Points, in no order, along strands that fork and pass close to each other.
Two points are linked if the straight distance between their rows is under 719.
kifa: [-218 80 133 335 -149 -328 64 -260 121 -27 254 268 52 -97 102 162 64 -49 -98 -21 204 -344]
marav: [-126 -10 -28 109 -61 -85 120 -26 -229 -59 93 153 -558 200 38 53 196 57 -114 -56 -228 -461]
duti: [-68 -158 -130 -122 -68 52 -337 465 8 138 -227 -88 -268 244 -170 348 93 -126 140 46 -73 55]
lok: [-65 -196 -140 -63 -23 63 71 -120 -132 197 132 212 223 158 -124 459 98 -108 10 -96 -154 271]
vasob: [-47 225 -33 -257 126 -288 420 -167 277 -195 22 -11 -259 104 177 -340 -297 -42 -94 58 -346 200]
Diler: [180 -135 -207 -39 -129 132 -302 184 208 270 -62 -71 32 -355 86 -159 -49 -160 -268 -34 221 193]
vin: [-289 -53 -99 114 -14 -75 -35 58 249 -353 156 606 -298 -9 171 -209 -228 -222 42 330 134 -166]
sapo: [214 -12 -112 -262 134 186 -198 -71 -58 373 97 -58 322 -146 -54 3 -341 127 -133 -174 -319 23]
Zope: [17 77 -100 1 -86 -184 -31 370 76 -128 -290 -227 -268 132 -19 -40 154 -45 132 -69 153 252]
Vutol: [146 -141 177 262 29 162 -504 283 -209 310 -23 -20 -71 -120 -107 146 43 165 31 -67 230 -69]
Dofib: [-159 -218 32 20 31 -59 278 -53 165 -354 204 361 -165 -22 57 -218 2 -204 88 215 113 5]
zon: [161 -84 105 -170 88 164 354 -238 -310 -83 275 99 310 153 -56 -68 39 82 104 182 -197 21]
fibi: [91 43 -122 132 -143 68 -44 272 -244 -165 30 106 -539 46 5 -33 96 80 82 -138 81 -383]
Fidi: [39 89 -154 239 -156 32 -178 109 -223 40 -411 -490 -8 3 -98 177 304 158 321 176 115 -93]
mozoz: [-158 -23 150 75 86 327 -460 -60 164 344 -370 -122 145 1 106 61 -243 -129 -80 32 111 -125]
nen: [160 27 -206 145 29 46 172 348 213 -384 193 254 -100 -242 -73 169 -316 -90 394 -157 -18 424]
falo: [11 78 -218 33 -101 -121 -259 245 17 -7 -467 -499 -105 -59 -54 -119 256 17 45 136 209 60]
nabem: [-151 -38 -95 -172 330 -138 387 -111 272 -426 -117 91 -245 163 87 -158 -303 -117 194 100 -332 273]
mozu: [-60 157 -220 -92 -241 88 137 -208 40 32 256 368 248 26 12 306 143 -188 -107 -156 40 205]
giv: [-8 15 294 253 -71 199 -52 -157 -166 -10 2 65 133 -65 42 -201 37 124 -59 86 345 -309]
vofad: [-226 -44 174 366 -71 338 -301 -33 67 102 -287 7 -61 -44 152 146 -145 -85 -16 -16 247 -417]
Baro: [9 169 61 -8 40 -496 406 -299 250 -108 231 105 -52 -124 92 -311 -220 10 -124 98 -120 235]
gugo: [94 -176 213 -117 134 -106 319 -88 -241 -35 206 -116 -118 110 -32 -418 169 98 -88 91 40 -197]
vipob: [-88 -107 18 110 252 -301 20 -127 0 321 117 44 171 17 -41 243 -107 194 -183 -170 -301 -15]
mapom: [-36 89 48 435 -236 150 -115 128 -90 -146 -75 110 207 -164 -131 167 334 29 103 98 448 76]
guba: [7 160 50 297 -138 314 -349 224 33 97 -356 -61 264 -186 21 170 193 58 9 68 346 204]
zepor: [118 343 138 -171 -290 112 223 -89 -193 -274 76 -77 280 82 -12 -168 333 3 -74 87 56 168]
fisi: [83 238 83 69 25 -34 284 -123 -178 -277 114 158 37 118 -59 -49 -100 134 147 138 -138 15]
Kole: [-42 14 63 -97 50 -147 -250 -191 7 341 -232 -532 79 -46 45 69 -60 56 -29 -126 -91 -390]
kop: [54 -361 75 -234 275 71 -192 264 -49 143 -11 -97 -222 86 -63 -158 -89 -89 52 89 -51 62]
Sem: [122 -76 -91 -22 327 61 56 -321 -86 207 31 -6 240 -74 -14 -17 -444 238 -19 44 -518 -58]
votop: [64 114 -69 2 127 -414 -20 142 131 -101 -336 -358 -233 137 2 -150 -90 77 360 -56 59 439]
gubad: [134 -46 -52 -73 -94 -50 -28 237 282 -26 67 124 65 -281 49 -178 -29 -82 -174 -97 358 498]
koso: [75 172 -31 -120 -138 138 -132 102 -37 -3 -84 104 132 89 -49 32 -129 -68 -111 -87 -88 -1]
pubi: [92 213 -84 102 -257 -43 270 24 -13 -250 -59 -42 235 -83 4 -19 186 -46 102 161 263 411]
Zofez: [-143 -128 -220 -226 58 -182 114 43 -62 -42 59 -71 -620 295 38 37 201 42 -119 -4 -485 -244]
Minab: [-45 -48 -29 28 -45 -51 -276 -39 -129 222 -327 -522 45 70 -187 249 186 6 203 32 -99 -279]
tipan: [245 -100 26 169 78 300 -503 417 -136 121 -99 -206 -48 -164 -106 73 -92 168 240 74 130 253]
Zumaz: [275 178 -33 8 -159 -408 243 -152 161 -102 392 90 152 -334 51 -350 -301 76 -32 59 67 131]
tif: [-13 -47 53 223 -152 103 -294 303 -132 87 -17 200 -270 26 -14 152 139 82 -92 -215 224 -367]
medud: [-151 1 182 -172 54 -187 170 -558 59 258 91 -45 261 68 129 -170 52 27 -322 -102 87 -158]
fama: [211 279 108 -59 -214 369 17 -158 -236 23 38 -220 395 -210 -46 -76 138 163 -92 -89 132 -240]
Rof: [-174 -10 -56 -52 7 64 -227 194 -187 9 -241 13 -300 403 -49 281 57 -58 125 66 -216 -232]
bazuv: [57 155 304 -174 -74 -234 234 -300 -103 84 162 -224 -13 129 68 -316 285 39 -325 0 45 -119]
Taz: [-299 281 147 -205 257 -154 -56 -284 -21 41 -188 -94 70 302 13 -79 -99 344 -99 107 -576 -159]
Pami: [-198 -148 28 -149 325 -298 12 -457 115 378 73 -111 232 -17 72 -41 -75 111 -396 -107 -268 -118]
zulez: [98 -134 -97 237 -45 291 -160 372 -13 20 -248 -131 52 -168 -68 118 145 -67 161 209 218 393]
zala: [83 -381 -42 -247 119 75 -122 378 -10 50 -24 -295 -222 76 -217 194 181 -94 339 21 -111 158]
rikud: [-141 53 60 -113 321 -73 159 -320 -214 9 2 108 251 99 -59 29 -86 401 -102 65 -608 -10]
Zan: [23 -159 295 27 -25 111 -18 19 -263 -59 -79 -54 -139 130 -13 -324 243 -50 17 146 282 -207]
gobo: [188 230 -94 -273 -320 72 404 -186 14 -187 179 -320 81 -35 69 -117 422 -72 -152 -26 -62 245]
fede: [-333 175 14 -146 177 -6 -252 -61 156 254 -186 245 202 102 66 341 -185 36 -253 -223 -102 23]
Zuzu: [235 97 -208 197 -182 -144 433 6 115 -386 50 -254 -12 -292 28 -91 71 -60 192 46 113 290]
Zub: [194 121 -270 -29 -339 91 24 -1 68 3 119 106 201 -205 -7 124 -45 -46 -175 -148 70 127]
Fepu: [56 -100 -182 -2 7 54 321 187 154 -341 126 93 -31 57 -86 349 60 -271 321 -118 -100 430]
gebu: [-153 99 99 297 -57 -284 -3 -215 -67 -115 336 308 -293 -151 131 -125 -15 109 -127 -1 107 -595]
zonen: [-414 248 14 75 46 36 -58 -170 251 -28 1 364 166 -21 150 205 -253 123 -239 -102 -141 -281]
Buke: [29 -19 25 -178 339 -351 24 49 -16 -31 -238 -215 -139 325 -76 -137 -223 89 488 136 -191 280]
pas: [108 -172 204 57 324 -386 151 35 -167 -13 29 -217 15 215 -104 -193 -13 145 289 140 -6 229]
reni: [-369 -36 114 256 33 125 -159 -115 160 169 -7 208 53 -89 171 190 -176 96 -171 -180 153 -613]
busa: [-72 335 74 -291 -14 -102 -321 99 27 191 -209 -29 200 191 -64 175 -85 8 -105 -184 -110 140]
Milem: [105 -114 109 54 -150 466 -106 -133 -133 131 -6 -178 241 -162 9 -59 194 -111 -89 53 204 -258]
sinat: [-39 -174 -134 -355 50 -29 355 93 113 -148 53 -74 84 237 -32 181 176 -310 121 -56 -198 502]
Kas: [-105 -187 24 -14 160 -146 -166 156 -107 306 84 52 88 218 -172 486 66 82 -15 -123 -250 64]
Pivas: [183 -224 -171 214 -255 -31 115 105 25 -183 490 277 -49 -353 -33 28 3 -125 180 87 148 -129]
Zirub: [349 -217 -21 -336 189 51 -210 237 -46 298 148 -148 51 -108 -168 -156 -149 62 -16 -46 -133 170]
Bon: [72 -31 -69 -174 -112 284 -403 -79 112 407 -167 -237 333 -293 95 -90 25 -55 -297 -124 233 104]
Tupo: [-107 -192 -13 276 -16 325 -270 84 2 20 -357 105 -264 70 16 -22 -190 -264 124 167 115 -114]
saz: [128 -306 -34 107 136 203 15 459 -158 -107 298 250 -459 35 -57 15 82 75 124 -205 88 -166]
zopuv: [210 -411 -61 139 -14 198 139 342 84 -120 291 158 -230 -261 -97 141 155 -127 98 -101 159 66]
dalu: [-169 -324 59 -184 365 41 332 53 289 -285 7 233 -262 88 62 -223 -62 -273 111 81 -7 143]
resi: [361 100 -75 19 -172 -10 255 -126 7 -243 216 -119 194 -393 45 -312 -130 33 67 140 177 83]
kot: [-82 -100 45 9 7 6 -180 -258 137 347 -215 -253 278 -124 109 -20 -121 -132 -146 -52 121 -154]
tebe: [-245 318 220 86 56 16 251 -359 -101 -261 -7 273 150 232 29 -45 -10 130 21 232 -220 -218]
fubor: [-210 -64 26 138 -71 115 -155 7 84 -145 -105 420 -324 72 106 -194 -146 -134 -47 142 267 -263]
nuva: [-142 98 48 410 -258 13 -74 -94 106 -24 18 281 131 -106 26 297 47 -131 45 -37 378 -180]
Zikad: [132 41 57 -216 79 -252 -72 266 174 51 150 227 23 -15 14 -139 -150 50 -257 -249 144 326]
lafa: [77 -46 -275 40 -97 -224 33 57 -58 118 -76 -270 -439 83 40 84 11 -82 0 -155 -307 -193]
nisad: [-257 386 300 4 140 -104 -12 -284 -89 -83 -260 -62 108 319 46 -68 -96 185 -61 35 -125 -252]
rolab: [217 152 136 -231 28 294 56 -204 -264 26 319 52 306 -91 -32 -182 -70 185 -141 -5 -133 -215]
Kese: [96 97 -312 -321 -203 116 447 -121 174 -225 177 -78 146 -2 13 83 285 -263 19 -99 -17 545]

Follow the links from the first point to the second, and from the first to the third. Name the last point that the two ways share.
fede; Zikad; gobo -> vofad
rikud; Dofib; Bon -> vofad
kifa; zopuv; Zofez -> fibi
mapom; Pivas; lafa -> fibi
Diler; lok; Buke -> kot

A fork is a point with three links. Follow the links from the first point to the second and name the forks in between, in order.
marav; gebu -> fibi
bazuv; dalu -> vofad
Fidi; medud -> kot, vofad
vasob; gubad -> vofad, kot
gubad; votop -> kot

A fork is a point with three links, a tip a point with one. Leave the first point through the second and follow the links. Name the first fork or tip that comes.
nabem; vasob -> nen
fisi; zon -> vofad
busa; koso -> Rof
gebu; kifa -> fibi
fibi; tif -> gebu
